Points on a hilly landscape, in no order, each with its height.
From any point a climber steps to the highest of the 2 points nearest to it. It stops when none of these is higher. Distance is the straight distance between rows; heights are no part of it.
q753 height 27.1: [ 86  87 149 137 136 151 146 123 166 124 132 138 130  97 142 126 106 147
 147 106 154 132 112 113 107 158 152 203]
q529 height 39.0: [169 115  70  99  95 139  93 103  82 184 145 109 131 123  83  89 132 126
  74  89 111 175 144 139 144 109 131  64]
q648 height 23.2: [ 82 108 122 127 133 142 166 101 150 107 109 178 139 108 141 116 126 120
 152  80 144 115 137 140  97 210 171 179]
q79 height 16.8: [198 149  98 120  75 106  82 122 139 173 111 105 118 131 109  94 131 116
  96 145 132 149 108 108 150 112  88 107]
q772 height 27.4: [ 85 140 126 130 124 154 130 109 118 116 109 150 151 100  94 121 148 131
 103 113 148 166 171 148 167 133 106 169]
q797 height 10.4: [155 124 135 110  82 120 109 157 135 177  76 165 102 170 129 127  88 128
 158 109 103 128 141  78  55 168 148 139]
q720 height 19.3: [188 110 111 137 147 109 170 150 125 140 154 124 105 157 142 124  74 176
 111 211 113 136 101  53 141 118 138  83]
q169 height 33.0: [ 86 159 103 120 132 167 133  76 133 108 103 195 141  73 136 142 153 152
 122 128 144 133 142 106 158 150  98 189]
q750 height 34.0: [111  76 131 146 145  92 213 121 156 112 146 155 147 127 158 173  82 172
 168 172 132 155 120  59 116 130 141 140]
q272 height 39.5: [130 117 113 106 209 102 122 119  97 127 124 146 159  66 103 170 122 131
 113 187 101 163 133  91 178 113 113  80]
q208 height 40.2: [140  84 133 141 166  94 211 121 121 121 135 150 148  92 133 149 116 180
 141 197 126 170 142  96 155 118 141 144]
q514 height 41.8: [118 121  96 141 149 146 123  94 141 147 106 107 161  85 132 114 160  87
 145 116 142 143 106 203 121 166 150 219]
q417 height 17.9: [127 142 109 151 123 146  43 151 112 151 165  59 130 167 159 131 129 111
 112  54 115 118 151 181 120 155  67  96]
q832 height 55.2: [120 142 119 142 187 154 134 116 160 124 133 147 153  59 115 112 109 145
 143 120 142 122 107 161 115 185 165 135]
q836 height 5.0: [ 84 120 134  96  80  98 141 147 116 115  91 123 100 185 184 121 128 128
 161  87 131 132 160  87 151 147 145 147]
q674 height 49.2: [165 123 165  98 125 107 137 146 123 121 194 116 122 140 132 112 164 150
 121 117  83 128 107 146  99 107 108 139]
q749 height 47.6: [121 137 102 157 157 170 139  88 131 133 129  93 127  76 102 107 144 114
 126  93 144 130 120 199 119 186 157 152]
q436 height 47.8: [144 113  96  93 168  94 164 146 113 142 136 174 150 104 148 161  98 146
 156 169  85 145 113  76 103 170 138 112]
q478 height 20.7: [ 70  89 147 135 182 107 164  98 129  97 117 164 111 105 153 153 149 147
 147 167 135 110 129  73 156  89 144 126]
q34 height 66.4: [161 142  89  96 149 146  88 120  92 157  88 143 113  99  85 129 101 124
 113 158 101 152 116  57 140 131 113  50]
q25 height 40.7: [121 134 156  81 102 108 101 164 104 135 178 117 136 193 134 162 178 138
 115  96  81 117 148 150 110 120 120 114]
q967 height 52.0: [119 127 101 118 202 140  94 137 167 142 119 150 148  47 162 170 120 150
 139 152 124 148  75  75 122 163 114 149]
q42 height 48.9: [137 143  81  97 138 146 110 100  94 143 117 137 113  90 100 101 136 137
  90 108 135 170 153  85 162 117 128  71]
q527 height 21.9: [ 97 167 134 121 107 191  41 153 135 164  99 151 131 145 102 156 162 135
 122 102 105 142  88 102 114 107 109 113]
q574 height 12.9: [138 145 126 102 132 108  95 129 166  93 154 125 136  89 168  91 174 128
 129  76 143  66  99 168 117 139 114  95]
q538 height 25.8: [ 91 124 157 109 138 128 159 110 128 113 163 148 114 139 117 153 144 151
 133 141 123 143 123  69 143  79 151 128]
q627 height 26.3: [ 68 166 108 143 105 196  71 145 158 132 113 112 142 104 110 149 166 125
 122  86 126 121  96 137 137 130 102 140]
q397 height 75.2: [195 106 122 102 101 102 128 188 158 174 120 182 126  76 145 136 131 138
 166 175 108 165  84 113  90 127 155 163]
q649 height 16.1: [ 90 148 107 122 110 136  95 138 138 105 108 113 133 129 155 108 181 141
 105  61 155  77 144 171 144 156 126  63]
q548 height 11.8: [105 100 162 185 125 184 123  91 124  65 135  56  90 190 125 118 116 127
  96 122 163  75 150 157 161 107  88 147]
q977 height 34.5: [119 126 124 129 138 161  82 145 120 157 151  96 125 125 135 118 222 134
 106 106 126 140  77 167 130  92 134 174]
q313 height 67.7: [130 130 143 159 216 138 106 151 152 119 138 133 153  57 116 144 106 151
 147 164 131 129  96 106 108 160 158 119]
q27 height 49.6: [149 123 166 160  91 126 165 142 156 113 144  71 121 167 126 110 124 129
 112 152 150 132 138 198 154 130  72 169]
q988 height 2.6: [ 86 105 142 107  94 103 141 169 127 107 105 112 106 175 195 124 151 147
 141  75 122 117 121 153 146 184 132 169]
q922 height 41.3: [167 131 129 110 156 108 107 132 141 149 180 102 116 104 120  97 201 152
  97 123 123 140 103 138 146  86 106 125]
q319 height 47.3: [115 120 154 126 138  87 151 128 161  75  98 162 147  89 127 103 101 110
 155 119 155 130 151 138 136 145 161 130]
q369 height 35.9: [ 97 165  94 137 150 159  91 118 133 143 106 152 150 100 129 141 123  91
 141  92 134 153 123 135 101 171 131 205]
q861 height 30.5: [174 124 109 117 160  91  90 121 121 122 135 143 168  71  99 147 116 114
 108 151 115 141 141 139 140  90  87  49]
q210 height 16.5: [168 101 117 160 147  95 180  90 116  93 152  72 119 120 115 107 140 145
 101 153 134 114 146 159 161 115  87 132]
q823 height 41.0: [175 159 112 122 111 111 151 130  89 127 148 143 124 190 104 131  64 102
 143 176  95 107 153 110  89  88 145  53]
q332 height 33.5: [ 84 150 168  94 108 130 106 166 115 119 139 170 146 157 129 158 168 151
 125  93 124 132 142 127 136 116 131 118]
q629 height 24.9: [104  84 107 168 125  94 201  62  94 147 137  93 104 168 125 135 147  80
 113 166 168  80 162 147 156  20  90 112]
q754 height 37.1: [125 104 161 159 123 160 138 114 166  92 128  91 101 114 148  86  97 109
 120 124 156  89  77 222 129 147 126 182]
q376 height 20.4: [176 168 119 143 122 131  81 117 140 164 138  81 143  92 103  97 124 100
  83 135 146 167 115 162 138  88 105 104]
q630 height 56.8: [156 127 141 144 132 124 134 151 170 125 117 136 118 112 132  96 123 142
 129 147 149 143 118 101 144 125 157 132]
q414 height 0.6: [ 88 108 165 135  95 135 105 158 139 115 102 109 111 135 160 122 192 141
 124  96 136 121 115 175 148 154 127 200]
q68 height 5.8: [154 148 128 100  68 151  53 165 118 169  40 152 124 156 118 116 130 110
 145 105 111 102 149 119 110 150 125  61]
q945 height 19.6: [135 102 149 166 154 125 191  79 104  80 123  92 121 102  68 142 141 132
 130 146 136 123 154 181 132 127 110 162]
q300 height 20.2: [146 140 132 122 126 178  97 143 120 195 114 194 115 103 125 121 139 151
 124 127 132 164 120  99  90 146 188 169]
q28 height 21.5: [118  64 143 159 109 110 172  76  97 115 108 117 103 141 102 157 179  90
  96 145 157  71 179 169 162  47 120 114]
q725 height 51.6: [121 105  96 112 180 103 169 124  81 149 114 177 140  87 105 159 115 165
 120 227 124 189 149  83 169 118 161  88]
q879 height 21.6: [100 159 108 128 140 178  44 131 155 149 148  72 128 148 146 125 163  97
 116  68 114 109  99 155 108 135  96 110]
q785 height 16.4: [118 127 124 118 129 147  73 156 162 188 136 172 163 100 145 122 172 138
 158 121 140 147  78 112  82 137 184 171]
q847 height 26.9: [114 149 139  84 134 145 121 135 127 121 117 210 157 104 107 157 139 150
 146  94 120 145 139 101 112 150 138 142]
q598 height 13.5: [107 141 173 123 140 163  95 179 164 138 146 194 156 123 102 138 186 153
 137 104 146 118  84 138  88 135 172 166]
q455 height 9.4: [185 151 111 100 132 132  43 137 130 132 168 105 125 129 113 119 135 132
  82 129 121 108 102 109 120  89  63  53]
q873 height 37.0: [125 143 114 131 148 122 168 102  94 111 143  94 120 138 108 108 125 115
 132  96 116 119 176 163 112 148 166 100]
q557 height 34.1: [108 145 141 128 108 106 140 120  81 133 158 137 132 177 102 156  94  97
 124 148 117 132 170 105 136  57 164  80]
q850 height 31.1: [ 53 169  85 152 146 192  69 139 117 158  92 124 135 125 132 152 149 103
 151  64 123 121  95 144 111 180 135 159]
q217 height 36.6: [ 88 125 138 113  78 100 190 139  81 130 119 124 173 169 129 178 117 111
 151 118 105 157 188 160 134 151 123 152]
q981 height 28.8: [132 100 137 138 164 103 194 111 148  92 146  96 119 138 154 142  77 152
 150 146 118 123 114  83 103 149 136 134]
q884 height 13.1: [133 126 167 129 122 154  92 169 172 156  92 163 124 178 129 146  88 131
 175 107  99  90 107 104  52 149 135 142]
q277 height 43.0: [159 108 147 154 119 135 128 133 129 119 156  73  95 171 155  78 136 114
 123 126 139  92 110 196 135 124 121 177]
q206 height 27.8: [155 142 112 119  93 145 137 147  57 186 133 137 106 126 110  90 160 150
 104 144 114 194 143 142 135 137 167 158]
q999 height 32.8: [198 155  96 100  78 121 130 148  80 174 149 126 121 121  85 103 128 140
 108 132  95 180 113 152 121 125 148  83]
q791 height 18.0: [ 87  73 161 146 135 126 190 102  99  90 134 109  99 145 109 174 188 133
 117 128 120  88 145 137 146  59 118 149]
q966 height 16.2: [ 81 103 108 113 208 126 161 111 125 105 102 143 133  84 170 137 170 168
 156 157 141  96 135  78 160 150 149  87]
q684 height 59.9: [177 127 139  85  76  94 112 190 131 166 150 126 123 133 152 135 146 133
 129 147  83 158  84 137  89 131 120 157]
q233 height 32.0: [116 122  98 112 130  81 180  76 107  96 155  95 152 133 137 137 124  80
 131 104 112 119 175 164 145 104 123  93]
q352 height 10.3: [146 116 160 121 149 109 120 143 169  98 151 145 133 102 162 109 136 129
 142  93 127  77  74 176  91 170 143 138]
q474 height 49.4: [187 170 110 132 118 136 101 116  91 132 117 123 122 134  76 124  63  98
 120 155 100 136 159  92 117 117 127  75]
q519 height 28.1: [124 156 133 133 100 169  36 179 111 181 117 103 114 143 129 135 167 134
 106 134 120 173  89 157 134  86 113 147]
q297 height 14.8: [100  78 174 154 108 144 157 119 118  76 121  88  62 190 134 141 172 145
 115 131 137  86 156 157 157  99 113 157]
q44 height 49.1: [117 146 122 137  68  81 200 128 122 133 119  98 148 207 132 148  60  95
 144 193 136 143 159 115 141  81 100 105]
q811 height 41.9: [134 129 105 161 158 128 171  77 117  98 126  78 104 117 126  76 114 112
 136  96 136  83 144 189 123 189 146 129]
q349 height 40.6: [101 153  86  96 170 159 101  91 139 145 112 201 134  80 177 137 127 155
 132 116 141 137 108  67 113 169 110 163]
q890 height 24.6: [168 181 126 131 164 105  89 137 140 150 141 115 148  73  95 127 119 115
 125 134 120 139  83 133 122 131 112  92]
q260 height 60.1: [180 114 111 103 142  99 132 165 158 166 115 205 154  60 152 151 123 147
 147 164 129 161 128  76 110 180 149 143]
q120 height 15.7: [202 124 126 132 165 109 178 124 108 111 188 109 111 156 140 120 117 159
 106 209 126 138 102 113 157  90 112  96]
q673 height 23.1: [ 78 104 159 160 136 153 156 112 100  72  95 119 137 101  79 140 143 124
 109 121 149 143 181 198 151 143 101 152]
q138 height 19.9: [ 85 164 112 118 127 149 129 125 137 121 105 164 145 105 144  98 170 130
 137  48 153 107 130 150 135 192 172 119]
q190 height 10.0: [102  83 144 139 120  97 134  82 146  68 147 117 141 155 176 140 107  88
 118 142 154  84 130 121 167  56  58 119]
q784 height 24.0: [151 130 103 114 107 144 169 144  94 193 140 183 113 122 135  86 143 164
 137 121 119 179 149 101 105 159 201 172]
q817 height 12.8: [122  83 146 170 155 129 141  87 159  56 139 107 107 160 122 122 123 115
 107 146 173  68 140 139 173  79  74 130]
q578 height 13.7: [194 114 145 155 161 119 183 139 127 103 213  90 110 131 132  82 139 157
  98 172 131 108 134 167 138  99 116 123]
q793 height 31.8: [ 88 102 156 176 146 163 126 110 185 107 114 106 135  83 128 116  92 118
 146 121 158 113  62 159 119 160 127 195]
q214 height 46.4: [152 166 159 121 111 105 100 166 158 100 115 135 154 132  92 150  65  88
 156 135 118 115 162 146  93 140 107 100]
q429 height 13.4: [189 171 105 112  84 120  64 152 157 150  68 137 107 105 123  80 123  98
 112 147 158 138  96  99 137 124 135  84]
q200 height 38.6: [111 153 168 150 129 129 100 136 168  87 150 113 166 119 106 139  86 105
 119 100 137 118 125 181 129 144 119 124]
q263 height 7.7: [ 91 143 129 124  94 141 136 162 117 155  90 148  95 182 150 136 114 139
 166 113 116 145 162  64 105 168 177 157]
q846 height 9.3: [155 145  97  87  57 142  54 147 113 177  51 158 128  92 119 104 153 118
 123 121 123 158 137 106 128 140 108  97]
q354 height 20.6: [ 81 126 163 120 135 120 128 123 128 105 131 138 112 172 140 143 107 150
 152  88 124  95 131  66 107 105 181 129]
q196 height 23.8: [166 133 117 151 177 112 147 120 140 112 150  97 100 174 168 137  58 126
 148 180 117  99 107  60 142 114 110 109]
q552 height 72.2: [146 119 153 138  77 111 132 140 152 130 108 138 115 161 123 132  79 117
 129 163 131 158 141  80 131  97 132 151]
q872 height 13.0: [199 126  94 108  90 120  89 117 109 153 148  91 108 162 123 102 110 137
  81 134 115 121 135  93 145  66  67  50]
q903 height 29.0: [109 116 122 149 121 110 176  89  67 165 175 106 107 190 113 126 104  85
 121 171 141 115 145 117 147  32 134  79]
q755 height 58.0: [151 146 142 152  65  95 155 121 145 118 137  79 139 192 133 121  80 118
 121 153 140 152 141 123 162 118  84 162]
q450 height 42.3: [108 134 136 146  80  92 228 126  99 110 146 110 139 186 140 147 111 111
 142 156 137 152 165 167 136 107 146 133]
q262 height 56.7: [103 144 139 147 138 124 134 129 156  91  95 157 144 112 119 139  62  91
 161 107 144  99 149 112  99 158 150  93]
q226 height 30.8: [ 75 110 134 102 104  97 168  95 112  83 125  91 147 149 131 146  97  91
 159  89 106 110 154 169 131 153 106 151]
q121 height 16.3: [ 88 146 153 127 122 151  90 158 151 117 112 147 122 210 147 151 100 123
 140  78 115  73 142  88  82 153 167 113]

For each start below, name the point where the climber stops.
q988 => q538
q578 => q313
q791 => q34
q846 => q725
q300 => q34
q455 => q725
q120 => q725
q872 => q725

Call two points neighbours if one is among the 2 nearest of the other. Go from one point of each pair to the other, from neighbour to neighbour, staying as high as possible. Name the lowest point that can't be avoided.
q552 / q313 => q226
q34 / q817 => q548
q262 / q552 => q319
